Each row is a point on a landscape with many valleys, with its height.
A ball rolls from a point to the lowest of its 4 nearest points, and stops where none of them is lower. Distance is the straight distance between rows; heights are no part of it.
q_114: [111 133 133 158 102 142 121 123 120 141 106 125 173 138 110 148 158 136
 145 105 153 108  62 123 129 121 140 115 116 143 115 138 127 144 111]  (h 235)
q_185: [134 126 136 116 101 172 136 150 107 136 141  83 107 160 103 117  83 152
 157 100 114 100 135 128 138 129 132 130 134 134 133 114 163 132 135]  (h 291)
q_299: [142 117  85  99 143 117  72 105 143 142 133  91 102 157 132 113  88 141
 105 121  89 115 143 121 106  98  94 123 144 139 140  93 153 126 111]  (h 525)
q_555: [132 148  76 156 106 116 100  90 127 129  72  78 164 163 141  86 148 167
 119  68 137  87  65  92 115  91 100 127  79 165 135 125 170 166 129]  (h 411)
q_91: [109 135 166 135 136 125 125 154 140 132 113 176 184  92 110 166 173 117
 119 137 163 142 134 148 123 151 134 110 144 116 121 150 101 101 133]  (h 132)
q_549: [126 132 191 120 130 126 151 167 139 109 113 201 168  77 125 184 158 105
 127 172 155 155 151 143 145 155 140 110 158  90 116 153  99  95 143]  (h 119)
q_671: [127 139 113 155  47 145 166 134 114 126 105  45 119 158 112 125  90 166
 189  79 117  88  71 117 156 140 153 127  89 167  91 145 177 145 125]  (h 21)
q_322: [140 127  96 101 164 103  81  96 141 138 129 116 108 131 145 103 120 125
  82 103 105 112 114 135  90  84 102 125 132 127 137  92 139 135 111]  (h 478)
q_177: [156 104  98 103 144 140  88 137 122 138 139 118  92 162 119 112  67 147
 113 132 109 119 163 126 124 112 108 129 153 119 133  75 146 127 132]  (h 643)
q_997: [140 143 151  97 111 164 178 125 102 124 171  77  67 165 119  94  65 135
 182 120  97 104 162 153 149 115 149 125 138 154 150 114 147 144 106]  (h 331)
q_818: [146 112 163 100 128 153 158 167 117 100 145 166 109 114 113 141 104 103
 126 159 134 139 184 152 154 129 134 117 180  70 132 116 135 104 153]  (h 236)
q_20: [117 140 151 144  77 156 174 158  98 135 120  96 109 124 110 155 122 128
 166 105 129 116  80 155 151 165 165 126 137 136 104 158 155 135 128]  (h 97)
q_920: [160 105 112 113 105 160 156 148 117 116 158  97  76 192 101  96  37 149
 189 131 101 122 211 152 151 165 138 126 164 107 141 102 146 152 135]  (h 320)
q_780: [132 169  73 125 131 103  84  79 136 126  98  87 143 147 170  92 163 138
  84  84 112  97  52 106  99  79  98 121  86 147 137 110 160 167 117]  (h 175)
q_220: [122 110 148  93 148 148 165  99  92 118 208 100  40 173 155  83  73 139
 158 150  77 148 211 156 114 129 163 103 151 151 175  83 129 148 102]  (h 445)
q_63: [115 107 146 172 140 102  84 141 165 125 122 181 178 101 127 166 178 126
  93 188 178 147 159  74 151 171 115 145 120 126 133 143 104 108 186]  (h 173)
q_937: [117 137 174 173 124 103 176 152 145 146 109 170 214  91 112 178 198 109
 165 154 150 165  86 133 125 182 152 132 111 137  95 198  70 110 143]  (h 89)
q_54: [112 154 109 192 142  90  94 112 150 146 110 166 217 118 122 136 218 125
 121 140 177 146  87  94  97 158 124 163  62 165 144 167  81 140 136]  (h 158)
q_517: [158 147  78 115 126 111  92  68 155 130 102  70 114 167 164  51 103 159
 111  78  90  98  71 109 102  65 103 119  86 169 126 103 186 169 100]  (h 100)
q_465: [160 137 100 133  90 135 109  94 121 134  94  58 132 161 129  92  94 181
 128  86 119  87  85 107 136  85 118 123  95 173 120 111 165 164 112]  (h 364)
q_308: [134 120 161  92 134 168 143 140 112 128 156 155 111 113 117 119 114 109
 137 147 132 127 166 164 141 120 125 113 175 105 129 122 132 106 110]  (h 422)
q_878: [ 94 150 150 152 149  99 122 126 161 131  95 179 219  93 119 158 197 108
 113 146 145 171 110 114 108 153 132 123  98 124 134 177  46 128 152]  (h 63)
q_944: [102 160 114 123 162  89  92 107 176 127  96 176 202  91 127 140 204  99
  83 116 145 144  91 137  93 129 116 130  85 118 162 162  72 137 139]  (h 107)
q_891: [120 135  99 105 167  95  80 119 145 136 109 145 154 100 129 128 149 116
  67 118 138 124  98 122 105  99 102 126 120 129 140 113 126 123 138]  (h 193)
q_938: [144 129 121 134  58 163 152 130 116 128 118  43 105 191 106 112  56 170
 196  89 113  98 105 123 153 132 135 128  93 168 109 128 162 155 128]  (h 46)
q_503: [111 140  84 152 151  88  70 110 143 125  97 138 188 119 120 129 197 139
  87 129 160 127  81  83  97 143  93 143  80 133 159 131 117 146 138]  (h 160)
q_719: [147 108  60 118 167  87  80  74 151 138 145  75  51 184 157  75  63 139
  94 112  67 119 128 115  84 100  89 123 125 156 147  62 173 135 107]  (h 499)
q_13: [107 136 157 122 131 137 120 131 123 134 132 137 155 117 123 137 146 122
 128 114 148 118 127 157 121  99 146 112 130 120 116 147 121 107 124]  (h 397)
q_415: [125 113 117 161 130 102  84 132 129 127 100 146 186 116 117 145 163 141
 101 137 159 125 106 106 132 138 107 140 119 137 140 129 120 134 153]  (h 248)
q_174: [110 183 118 139 174 104 109 118 161 135  93 151 200 103 124 135 206  93
 107  94 120 145  72 130  99 117 116 127  79 133 144 166  80 135 131]  (h 136)
q_84: [134 108 156  89 140 160 178 147  95 115 208 127  49 156 133  82  83 121
 168 146 106 143 216 164 144 131 148 120 164 107 165  91 136 143 112]  (h 414)
q_108: [120 131 101  99 169 114 110  75 141 142 154 109  64 149 160  90  86 116
  97 118  84 133 145 132  92  77 121 120 149 154 128  92 143 127  87]  (h 653)
q_409: [115 164 159 135  93 167 153 138 110 140 118 103 148 113 108 131 136 142
 158  80 135 101  68 150 120 114 147 121 119 154 124 152 136 143 114]  (h 169)
q_850: [132 118 142  86 165 121 109 134 124 118 146 176 108 109 138 121 118 106
  97 151 126 134 177 148 123 108 117 122 166  84 133 112 123  95 132]  (h 304)
q_80: [131 107 135 184  89 106 156 167 108 156 121 134 151 126 106 200 174 126
 165 152 160 146  88 126 150 209 150 143 140 137  72 189 132 136 126]  (h 186)
q_595: [128 171  90 117 135  99 123  71 155 133 129  86 108 144 184  69 119 139
 108  73  85 101  60 112  89  52 113 113  80 181 132 120 168 165  98]  (h 305)
q_429: [129 131 142 136  82 157 149 138  98 139 124  80  98 145 108 131 109 147
 184  97 122 112 112 139 143 122 150 131 122 146 109 145 150 138 114]  (h 144)
q_38: [ 97 158 163 114  90 163 197 128 108 131 131  91 104 124 115 135 110 127
 177  87 127 101  92 155 134 125 152 124 110 139 108 155 130 125 112]  (h 180)
q_976: [147 101 131 127  94 155 135 179  93 118 137 118 115 144  91 136 106 121
 168 134 131 129 150 134 155 159 145 129 150  96 111 138 151 118 140]  (h 267)
q_191: [124 156 119 114 120 136 102 102 120 136 115  93 125 141 144 108 121 161
 113  96 117 103  92 137 115  76 127 105 108 147 123 127 144 143 107]  (h 436)
q_362: [146 101  93 109 115 138  91 110 120 133 122  84 104 173 111 107  72 156
 137 107 112 107 151 114 133 123 112 130 121 131 133  86 151 135 121]  (h 555)
q_153: [112 120 107 165 123 118  81 118 133 135  98 126 180 143 109 142 181 151
 106 125 176 119  87 101 108 137 109 141 105 134 141 135 113 142 143]  (h 254)
q_899: [111 151 109 119 164 117 103 116 144 123 110 136 151 103 125 122 166 119
  88 112 119 118  91 148  84  85 107 121 116 123 121 147 107 123 118]  (h 270)
q_385: [152 114 158 171 109 105 186 178 133 111 121 189 143 105 133 197 188 102
 135 182 174 170 149 134 167 204 120 142 163  86  83 160 121  93 156]  (h 130)
q_428: [119 136 138 122 113 156 131 134 110 134 118 111 118 130 113 126 118 141
 139 102 131 106 103 145 115 109 142 123 131 126 125 132 147 131 117]  (h 412)
q_126: [105 122 145 104 179  99  82 142 160 107 111 186 152  65 140 161 166 104
  61 157 147 157 157 102 120 125 109 120 134  86 144 129  92 104 167]  (h 184)
q_66: [105 131 141 156 116 120 125 137 122 136 112 163 192 102 113 166 179 134
 124 127 175 137  93 115 125 154 128 138 122 133 114 156  97 131 131]  (h 147)
q_742: [126 113 118  96 187  96  97 120 158 141 149 172 108  86 149 134 132  89
  54 132 122 152 154 139 101  98 112 125 147  97 137 110 133  96 134]  (h 207)
q_393: [153 157  75 122 152  96 115  64 144 137 131  83  89 160 180  74 103 132
  97  94  72 107  68 111  73  56 108 124 101 174 139 108 173 149  85]  (h 327)
q_325: [120 119 119  93 164 141 142  83 115 136 181  93  31 160 161  90  67 130
 143 121  71 128 185 146 109  99 155 113 147 148 156  99 140 134  78]  (h 542)
q_366: [100 187 154 118  81 167 210 113 128 136 141  50  98 120 140  82  79 147
 189  75 104  94  83 136 150  86 162 144  81 183 125 142 146 141 102]  (h 111)
q_506: [140 153 118 112 105 157 128  80 120 139 120  71 110 157 152  74  94 159
 135  92  98  97  87 126 129  81 125 113 110 168 117 116 162 142  96]  (h 318)
q_607: [134 106  92 101 164 112  66 122 140 126 138 131 106 131 127 118 104 122
  70 127 112 127 155 112 118 100  95 131 144 105 134  84 144 118 128]  (h 332)
q_277: [116 163 119  97 150 121 127  82 133 138 124  92 110 123 140  97 117 144
 112  92 106 102  98 140  96  71 131 116 125 141 134 129 131 130 104]  (h 481)
q_213: [164  83 105 111 137 148 106 149 120 109 141 158 112 143 115 121  80 133
 115 161 127 128 208 126 148 135 116 135 184  77 134  95 144 115 163]  (h 309)
q_932: [127 134 133 105  88 155 157  98 109 137 155  58  72 157 122  92  53 165
 204 104  97 111 128 128 145 106 152 134  97 166 140  93 159 140 107]  (h 161)
q_142: [156 112 107 103 122 140 132  76 134 122 159  71  70 204 140  83  35 172
 178 119  73 119 170 134 136 104 130 122 108 172 148  81 156 133 106]  (h 480)
q_981: [122 128 126  86 172 113 115 104 139 138 136 135  92 102 159 106 116 104
  80 105  90 136 119 152  87  80 116 121 142 124 127 111 115 118 102]  (h 369)
q_208: [ 92 158 174 126  95 153 189 160  94 128 123 113 134 123 120 156 146 109
 164 105 134 102  81 167 150 147 168 118 122 128  99 184 118 126 125]  (h 185)
q_73: [110 141 166  96 116 157 164 129 106 123 146 110 114 126 114 110  98 135
 155 114 119 105 134 163 140 104 138 117 145 123 119 127 124 122 105]  (h 592)
q_894: [152  76 142 177 117 112 130 179 146 118 121 181 149 105 115 209 158 129
 132 204 170 150 170  85 178 191 130 156 163  97 112 124 135  93 178]  (h 43)
q_62: [159 115 158 136 121 142 203 190 125  67 138 195 105  91 126 159 143  82
 145 194 147 180 197 156 183 171 141 110 188  41 108 137 133  78 174]  (h 220)
q_301: [114 124 138  85 163 137 124 134 120 133 139 154 125 109 137 118 121 117
 103 124 118 130 145 149 105 101 129 117 147  94 122 131 113 103 111]  (h 382)
q_330: [114 181 149 125  83 159 176 105 123 129 118  86 131 122 134  95 114 157
 166  64 108  90  57 131 145  78 160 111  78 168 113 140 130 153 104]  (h 212)
q_883: [146  95 148 203 115  76 176 162 147 154 153 162 164 111 128 207 188 120
 154 190 161 154 113  83 166 239 140 168 147 123  84 181 122 117 150]  (h 199)
q_92: [149 102 157 129 120 142 153 174 112  90 126 182 142  99 117 166 149 106
 141 168 146 155 187 140 165 166 128 124 175  82 121 129 124  90 161]  (h 176)
q_634: [145 102 165 175  97 104 182 174 128 129 117 169 144 107 121 197 182 104
 151 172 159 156 122 123 156 202 154 152 153 105  75 166 115 106 151]  (h 167)
q_144: [116 127  89 135 150  94  54 117 146 125 101 126 154 125 135 126 162 127
  58 128 160 121 111 100 105 120  80 144 107 125 146 103 136 126 149]  (h 143)
q_186: [126 219  88 123 156 108 152  63 161 128 121  82 118 134 198  69 135 121
 100  56  73 111  33 101  68  48 116 124  80 187 134 127 148 168  93]  (h 342)
q_839: [ 99 159 145 150 116 144 132 132 123 140  96 146 180 119 120 151 162 134
 149 100 154 117  70 134 116 109 149 120 101 142 118 161 101 142 122]  (h 88)
q_383: [110 116 135 118 158 116  99 129 151 120 116 183 166  84 127 141 160 116
  74 136 129 144 132 135 128 123 117 132 143 101 131 134 102 107 149]  (h 188)
q_990: [131 100 142 157  94 133 131 168 101 132 120 152 140 122 100 166 141 135
 133 149 149 135 136 117 150 173 128 127 149 100  92 149 142 115 157]  (h 255)
q_536: [142 109 149 109 143 151 171 160 103 104 175 145  82 144 106  98  79 119
 160 151 117 138 215 165 156 126 137 131 178  76 148  86 122 128 121]  (h 354)
q_830: [117 115 153 169 119 127 141 153 116 130 118 161 171 116  87 185 169 124
 145 149 167 145 108 122 134 178 142 137 141 126 105 156 116 114 134]  (h 187)
q_895: [102 105 105 160 147 108  67 136 145 124 102 163 171 113 133 147 169 124
  78 146 163 129 127 101 128 133  92 137 126 112 144 137 116 125 164]  (h 114)
q_336: [128 141 137  97  89 160 160 102 112 125 142  69 103 155 123  98  85 157
 170  86 110  95 107 140 140  92 146 128 112 154 123 114 148 137 116]  (h 155)
q_689: [101 140 141 136 127 135 109 130 122 125 110 147 166 102 120 141 160 127
 109 116 146 113  90 140 117 110 129 124 121 127 124 152 100 130 112]  (h 68)
q_228: [140 123 105 116 117 130  99 117 117 134 111 108 134 147 119 113 102 149
 123 102 118 106 120 125 124 106 118 120 129 135 128 112 148 137 117]  (h 601)
q_775: [133 103 148 134 162 104  84 160 164  87 123 197 139  77 128 159 140 114
  65 183 156 157 204  71 171 142  90 128 151  91 147 122 107  88 199]  (h 245)
q_656: [137 117 120  89 188  96 106 125 141 124 154 166  76  98 164 110  99 100
  71 142 107 148 167 139  94  93 113 114 172  96 134 105 119  99 120]  (h 243)
q_199: [142  98  85  89 167 130 101  92 131 128 150 116  76 161 144 104  81 129
 118 124  97 125 167 131 115  94 111 126 149 135 137  70 138 129 102]  (h 624)
q_316: [137 107 143 198 113 116 104 144 134 147 123 156 191 101 105 163 189 131
 125 154 176 136  99  92 130 188 126 147 108 149 122 150 110 120 145]  (h 209)
q_713: [119 169  94 107 141 114 142  60 139 132 131  77  86 144 171  65  94 153
 123  89  79 117  94 124 105  56 128 124 103 175 118 120 144 140  83]  (h 435)
q_462: [113 142 156 184 125 108 127 139 145 148 110 171 213 103 110 166 201 103
 145 159 178 158 102 103 109 164 131 137 110 147 128 174  72 116 128]  (h 106)
q_884: [123 125 144 111 135 153 123 159 115 123 121 151 125 123 115 138 123 133
 109 138 129 115 149 140 132 124 123 117 157 104 128 129 119 103 126]  (h 360)
q_683: [128 129 114 171  85 137 108 130 113 144  95 115 173 143 108 153 169 154
 140 114 158 114  68 115 130 142 124 141  91 167 112 153 134 155 125]  (h 225)
q_219: [148 185  61 131 139  94 115  79 149 111  99  76 151 166 191  60 144 140
  98  52  99  96  41  83 100  61 108 119  63 178 138 111 179 195 100]  (h 292)
q_918: [120 113 122  98 157 113  86 128 132 124 124 157 130  93 127 126 135 113
  71 126 136 136 145 130 130  98 107 121 143 100 137 102 133 108 134]  (h 230)
q_204: [147 105 149  84 150 150 155 141 109 112 169 166  84 123 123 101  99 111
 133 151 115 140 207 153 143 131 138 112 186  87 135 108 113 109 129]  (h 431)
q_58: [101 153 149 147  67 159 178 146 110 140 117  81 129 122 117 158 134 128
 173  76 129 103  59 133 147 136 153 138  97 145  89 183 139 143 121]  (h 59)
q_285: [134 117  61 110 148  86  57 121 141 134 132 120 106 139 141 106 112 131
  65 113 113 122 136 117 109 112  88 136 125 108 151  82 164 138 142]  (h 393)
q_3: [182  89 121 162 115 129 179 210 129  88 133 184 111 115 115 169 144  94
 141 195 146 166 204 130 200 207 127 122 187  45 100 121 158 105 191]  (h 247)
q_936: [115  97 118 143 161  93  73 146 154 113 108 185 154  83 127 163 163 117
  56 179 158 141 167  66 144 151  82 141 141 101 150 128 114 105 183]  (h 211)
q_889: [132 109 115 100 126 155 130  82 126 127 190  69  32 213 157  82  32 167
 193 141  60 131 211 144 139 135 153 117 127 164 171  78 146 155 110]  (h 398)
q_892: [124 132 198 140 117 127 180 172 116 117 129 190 164  96 123 183 167 102
 140 164 144 158 133 148 146 179 147 119 160  85 112 168 109  87 144]  (h 189)
q_633: [125 136 138 155  58 153 149 142  96 150  95  69 121 158 106 156 120 137
 174 100 136  88  57 121 154 149 143 139 106 150  90 159 160 149 131]  (h 35)
q_584: [111 127 155 136 160  95 101 144 164 124 101 200 195  65 134 160 183 101
  74 139 152 167 123 117 115 146 125 114 105 103 143 164  60 111 158]  (h 73)
q_122: [108 132 177 135 138 117 136 159 147 123 107 199 180  75 122 173 177 123
 109 155 161 158 137 129 137 154 146 117 133 104 126 159  78 106 145]  (h 90)
q_662: [109 157 138 102 135 156 165 104 128 142 127  90 116 124 149  94 116 144
 137  78 107  91  91 151 104  74 150 122 112 161 132 135 139 135  94]  (h 115)
q_15: [109 145  93 148 152 107  89 106 134 129  84 144 176 116 135 128 198 116
  93  96 143 125  73 122 103 122 109 133  77 131 148 146  93 154 123]  (h 128)
q_612: [153 132  68 108 137  97  88  64 149 136 129  80  81 178 159  89  89 145
 105 101  90 119 109 102  96  79  91 124 105 163 134  97 174 152 100]  (h 395)
q_288: [135 115 122  82 166 140 132 134 119 124 183 145  70 121 138 102  94 112
 113 143 108 146 201 140 119 101 129 119 181 101 133  93 118 107  93]  (h 523)
q_668: [131 122 137 163  72 146 148 159  98 141 108 110 135 133 103 185 143 128
 165 121 143 112 100 134 156 177 154 134 136 141  91 147 144 128 141]  (h 120)
q_961: [148  88 146 119 142 133 106 171 123  99 124 189 139 103 119 142 119 122
  99 171 142 147 204 127 169 141 127 120 186  59 131 107 130  85 180]  (h 261)
q_962: [121 130 116  91 150 130 134  76 116 145 167  75  31 174 155  70  58 154
 155 124  72 122 162 144 113  99 145 117 124 171 143  92 144 140  85]  (h 588)
q_590: [150  98  79 111 133 142 102  66 132 115 163  74  57 215 160  72  37 168
 170 133  56 130 197 132 103 119 132 121 122 162 161  72 141 148 107]  (h 467)
q_260: [109 162 130 126 161 115 120 122 154 144  97 155 191 100 119 126 172 122
 102 116 151 139  85 142 104 118 120 123  96 122 146 161  77 133 131]  (h 142)
q_474: [171  94 132 115 119 172 153 179 105 103 157 128  77 169 101  98  71 115
 165 155 112 130 203 159 163 157 136 144 173  77 148 111 140 138 151]  (h 290)
q_98: [134 101 123 130 158 106  67 149 142 115 120 180 150  87 134 146 137 126
  72 165 143 137 191 100 143 136 101 140 159  93 131 102 123 107 182]  (h 277)
q_42: [154 110 134  97 141 154 152 131  99 111 179 127  65 167 121  96  66 126
 158 133 105 125 221 156 149 132 148 118 173 107 150  86 135 132 110]  (h 413)
q_834: [127 106 137 199 118 100 119 145 160 153 125 167 192 102 115 178 189 127
 122 185 186 150 121  68 137 198 117 165 138 151 128 157  95 118 162]  (h 200)
q_359: [105 138 163 156  90 135 178 156 109 149 100 111 161 126 118 185 176 115
 175 106 157 118  64 146 140 166 165 129 117 139  85 177 123 135 125]  (h 135)
q_574: [110 133 124 182 116 121  98 115 121 149  93 132 187 119 122 160 208 117
 133 120 165 120  75 110 111 145 134 138  84 160 128 163 103 145 133]  (h 159)
q_312: [137 131 163 204 134  93 167 160 156 153 139 161 199  99 121 192 205 102
 159 181 174 161 101  97 130 210 148 158 116 146 102 194  74 117 141]  (h 150)
q_294: [111 137 135 194 131  95 118 133 162 146 128 168 220 104 107 156 212 106
 122 167 195 155 107  83  94 180 118 169  96 158 138 167  62 129 138]  (h 131)
q_789: [124 102 107  94 171 117 117  61 130 125 177  92  12 168 172  71  70 133
 138 136  58 154 173 133  87  98 143 112 147 182 153  84 150 144  70]  (h 621)
q_240: [164  87 101 135 105 150 128 178 114 103 130 151 112 158  97 124  85 128
 147 152 132 131 195 123 167 156 129 130 179  65 120 109 145 121 169]  (h 251)
q_755: [137 113 143 103 151 110 134 162 136 109 148 199 122  71 149 140 125 110
  92 162 132 144 195 136 150 124 108 109 173  74 142 122 108  87 143]  (h 239)
q_115: [134 139  77 128 146  78  63 103 130 131  94 110 150 131 141 105 156 130
  77 111 133 102  85 105 106 100  87 138  94 137 142 111 148 160 137]  (h 54)
q_279: [149 101  95 102 136 149  92 114 129 128 146 101  71 178 121  98  54 143
 138 123  79 125 194 132 134 125 128 138 160 119 147  72 142 149 117]  (h 683)
q_614: [133 146 177 175 115  94 183 167 125 136 110 168 172  98 125 201 197  99
 154 162 156 163  89 149 136 205 145 135 138 136  84 186  96 119 141]  (h 154)
q_360: [146 106 106 100  96 159 168 118 113 112 181  64  57 196 129  87  26 157
 206 123  86 128 191 147 144 156 157 132 110 162 170 102 130 157 121]  (h 358)
q_502: [132 123 175 105 136 140 140 145 131 122 128 172 140  95 115 150 131 107
 114 155 147 134 168 154 145 139 133 124 169  78 121 142 114  89 135]  (h 83)
q_693: [124 120 144  90 157 142 142 120 117 127 164 132  69 120 127 104 102 115
 123 127 108 127 170 161 112  88 143 117 156 106 136 108 133 103 104]  (h 568)
q_795: [130 114  65 115 144  98  68  83 140 122 111  75 102 164 163  92 112 128
  84 109 108 116 106 120  95  95  68 135  98 127 133  88 166 148 109]  (h 428)
q_585: [112 136 185 172 135  94 142 151 166 136 113 202 217  78 110 180 188  93
 131 170 165 170 104 117 118 177 140 124 106 132 119 182  47 115 139]  (h 101)
q_353: [146 118 164 129 138 122 145 163 154 100 125 218 150  74 123 158 146 103
 102 177 158 166 187 122 172 144 126 112 175  68 134 128 100  81 170]  (h 208)
q_667: [136 106  97 125 133 138  68 131 121 150 117 124 143 140 118 131 111 150
 103 133 138 116 137 124 144 121  97 134 134 118 129 106 146 118 139]  (h 545)
q_347: [124 167 102 115 167 103 106  93 137 131 119 114 137 114 172 100 134 117
  81  81 100 112  62 142  61  64 116 117  86 145 127 125 119 154  97]  (h 350)
q_165: [134 124  99 104 133 120 115  84 131 146 140  76  82 164 147  78  67 154
 131 101  97 107 119 128 120  86 131 120 116 167 137 104 164 136  82]  (h 573)
q_836: [129 116 143 197 117  90 177 157 123 146 131 141 161 114 124 214 198 113
 167 178 165 147  91 126 160 225 163 162 136 123  65 194 109 137 130]  (h 182)
q_861: [136 128 155  97  99 159 171 156  92 113 156 119  84 142 112 129 101 114
 165 134 125 131 169 164 147 139 148 127 164 101 119 125 136 126 119]  (h 402)
q_972: [140  85 125 146 129 128  99 164 120 120 112 167 142  97 121 153 131 126
  99 171 155 138 178  97 156 163 110 138 156  91 118 118 127  99 179]  (h 221)
q_424: [103 178 135 126 131 148 152 114 122 134 108 108 171 115 124 116 148 134
 140  85 122 103  58 155 106  91 137 125  88 147 122 147 112 146 101]  (h 343)
q_380: [119 143 180 116 100 144 194 178  94 106 126 137 127 112 102 160 152 106
 150 145 141 141 123 174 140 165 150 122 155  87  87 156 134 120 125]  (h 510)
q_663: [140 135  80 116 154  90 111  52 151 141 154  91  27 144 185  85  78 118
  98 107  66 139 124 126  71  77 107 124 117 185 140  84 161 141  87]  (h 575)
q_29: [103 128  98 189 149  93  97 114 171 144 123 149 211 105 121 135 223 108
  94 157 196 156 111  60  90 167  88 171  73 161 166 161  80 144 161]  (h 153)
q_34: [125 129 188 107 103 152 172 164  97 117 138 143 110 119 115 138 118 111
 152 140 137 123 143 167 144 137 139 124 149  88 109 148 128 107 119]  (h 439)
q_896: [131 112 136  86 121 164 162  78 112 127 191  78  33 159 168  80  61 152
 175 138  78 138 184 146 129 108 156 122 124 158 158  97 136 139  88]  (h 451)
q_788: [125 178  97 118 143 124 113  85 136 124  89 116 156 124 147 103 156 128
 106  80 120 105  59 127  94  83 123 125  79 137 136 132 120 150 108]  (h 273)
q_448: [129 111 138  95 191  99  94 144 160 116 133 190 127  52 153 151 135  81
  38 167 123 154 179 123 123 109  95 117 168  84 138 113 108  88 155]  (h 190)
q_245: [158  92 133 151 115 145 120 184 107  97 112 161 136 129 104 166 113 124
 139 159 140 138 165 124 167 171 132 138 158  90 118 125 150 111 167]  (h 215)
q_211: [134 118 124 103 141 152 120 109 118 133 158 107  82 153 117  92  81 137
 125 117 116 114 166 132 124 108 124 123 145 139 129  86 147 124 104]  (h 664)
q_616: [111 136 114 175 165  95  83 125 168 134 110 157 208  92 108 140 204 111
  69 172 192 157 121  62 114 176 101 160  78 146 156 151  83 135 178]  (h 171)
q_621: [118 150 150  85 103 167 180 102 109 122 169  69  74 143 132  80  74 138
 176 109 101 106 133 141 137 101 152 127 119 169 132 112 136 132 102]  (h 244)
q_306: [119 108  97 117 147 119  74 108 125 131  98 129 130 135 128 125 141 129
  80 121 137 109 110 117 106 104 101 140 119 117 128 106 138 136 123]  (h 308)
q_698: [147 116 122  80 152 149 128 128 114 126 157 133  80 146 135  96  91 132
 125 135 108 121 185 150 134 112 126 123 178 110 134 100 129 119 125]  (h 516)
q_274: [152 128 180 104 109 159 188 174  98 104 153 144  85 127 107 130  96  92
 157 142 140 134 180 177 161 148 142 116 175  71 110 131 139 110 135]  (h 330)
q_829: [129  95 160 164 122 120 122 164 134 123 109 180 172  90 121 173 167 121
 113 185 171 173 155 105 153 161 118 133 145 105 128 146 119  83 171]  (h 113)
q_854: [106 129 134 162 150 105  88 134 149 133 113 166 193  94 125 155 195 113
  93 166 171 151 120  96 126 148 107 148 111 135 152 142  83 111 163]  (h 194)
q_203: [135 159 112 122  91 153 125 110 134 139 108  85 142 147 116 117 123 159
 145  79 125  86  63 136 122 100 133 110 103 167 119 141 142 150  99]  (h 307)
q_237: [140  94 152 147 112 138 175 196 107 105 129 167 125 107 109 180 150 111
 139 167 154 153 148 138 174 196 138 121 164  71 101 139 143 106 160]  (h 168)
q_906: [120 110  99 123 151 105  62 120 131 127 116 152 150 112 125 135 149 127
  70 141 138 130 136 101 129 124  99 134 127 113 139 107 135 113 154]  (h 234)
q_945: [128  99 116 169  92 124 103 155 116 144 108 134 154 130 103 167 150 150
 125 140 161 120 116 110 141 162 125 143 129 121 126 133 135 117 148]  (h 302)
q_70: [103 146 162 144 103 149 162 164 113 136 106 139 159 121 101 173 149 127
 161 120 143 116 100 146 127 143 154 129 136 129 115 144 113 127 118]  (h 198)
q_104: [122 124 142 141  97 144 141 150  96 142 108 142 150 115  99 163 149 122
 115 123 147 132 111 135 145 144 129 131 140 115 116 148 111 120 131]  (h 281)
q_597: [139 119 127  94 135 162 158 110 104 127 191  73  54 171 133  87  51 144
 188 135  92 118 197 152 135 117 165 123 137 129 166  92 133 140 108]  (h 403)
q_977: [146 101  76  95 173 102  91  98 131 134 147 129  72 141 163  98  75 124
  89 128  85 144 155 145  95  96  99 131 152 130 144  74 145 127 107]  (h 650)
q_489: [106 157 144 171 127 123 132 124 136 143  95 165 209  94 111 157 204 112
 133 129 150 155  81 131 107 151 141 133 102 148 138 182  83 136 126]  (h 38)
q_967: [132 108 146 130  88 144 146 173  96 122 123 115 120 147  96 155 119 126
 159 143 143 124 126 142 153 139 143 142 157 108 105 139 144 125 142]  (h 202)
q_447: [106 161 170 152 110 139 187 149 104 144  99 135 174 110 105 184 175 106
 158 119 139 140  81 162 123 158 167 119 117 133  95 196 109 127 116]  (h 163)
q_575: [106 106 124 100 132 141 173  80 109 118 200  70  24 176 165  74  66 162
 200 136  70 151 207 144 126 120 173 124 128 179 177  89 134 157 102]  (h 424)
q_457: [136 120 112 109 100 156 117 103 121 144 136  82  93 182 124 100  56 164
 166  99  91 107 144 131 134 111 122 123 129 155 129 103 144 136 110]  (h 444)
q_524: [129 184 119 114 119 141 140  79 144 131 127  70  98 131 170  61  92 151
 134  80  96  95  67 118 113  48 141 121  94 195 119 122 150 153  97]  (h 400)
q_774: [164  97 133 119 112 156 169 207 105  93 137 142  90 140 109 132 101 113
 165 158 136 145 191 160 176 174 135 119 183  56 112 110 149 125 150]  (h 274)
q_720: [102 165 126 156 167  92 111 112 190 141  88 180 223  86 119 130 225  89
 114 121 144 178  94 115  84 144 138 125  52 130 138 178  39 148 129]  (h 93)
q_769: [105 131 124 120 164  97  77 132 152 126 118 180 178  77 131 149 174 105
  55 138 154 146 129 111 116 118 100 143 113 122 139 136 101 122 165]  (h 183)
q_825: [127 152 107 147  81 135 109 103 130 143  93  74 161 151 126 112 139 167
 142  82 131  97  56 113 128 101 116 119  78 164 119 139 160 162 122]  (h 105)
q_419: [110 144 143 121  68 167 182 116 112 139 138  46  91 150 118 104  67 148
 216  87 104  95  90 130 153 119 153 132  85 165 117 137 152 138 105]  (h 78)
q_47: [122 171 133 124  81 155 149 110 137 123 102  61 138 159 140  92  96 178
 166  72 121  83  57  89 146  84 143 126  64 186 122 129 172 163 105]  (h 313)
q_454: [130 119 126 106  98 178 175 135 105 125 172  81  68 183 111  98  45 133
 195 136 106 109 184 155 155 153 149 118 136 119 150 103 160 145 114]  (h 366)

Where does a ball stop that starts at each point below?
q_34 => q_502
q_789 => q_671
q_359 => q_671
q_429 => q_671
q_945 => q_489
q_174 => q_489
q_981 => q_895
q_503 => q_489
q_962 => q_671
q_104 => q_489

Two balls start at each pair of points below. Name the first point that both come to, or write -.
q_70 and q_208 => q_20
q_330 and q_932 => q_419
q_976 and q_428 => q_20

Write out the way that a ball takes from each point below.
q_80 => q_668 > q_20 > q_58 > q_633 > q_671
q_409 => q_58 > q_633 > q_671
q_185 => q_429 > q_20 > q_58 > q_633 > q_671
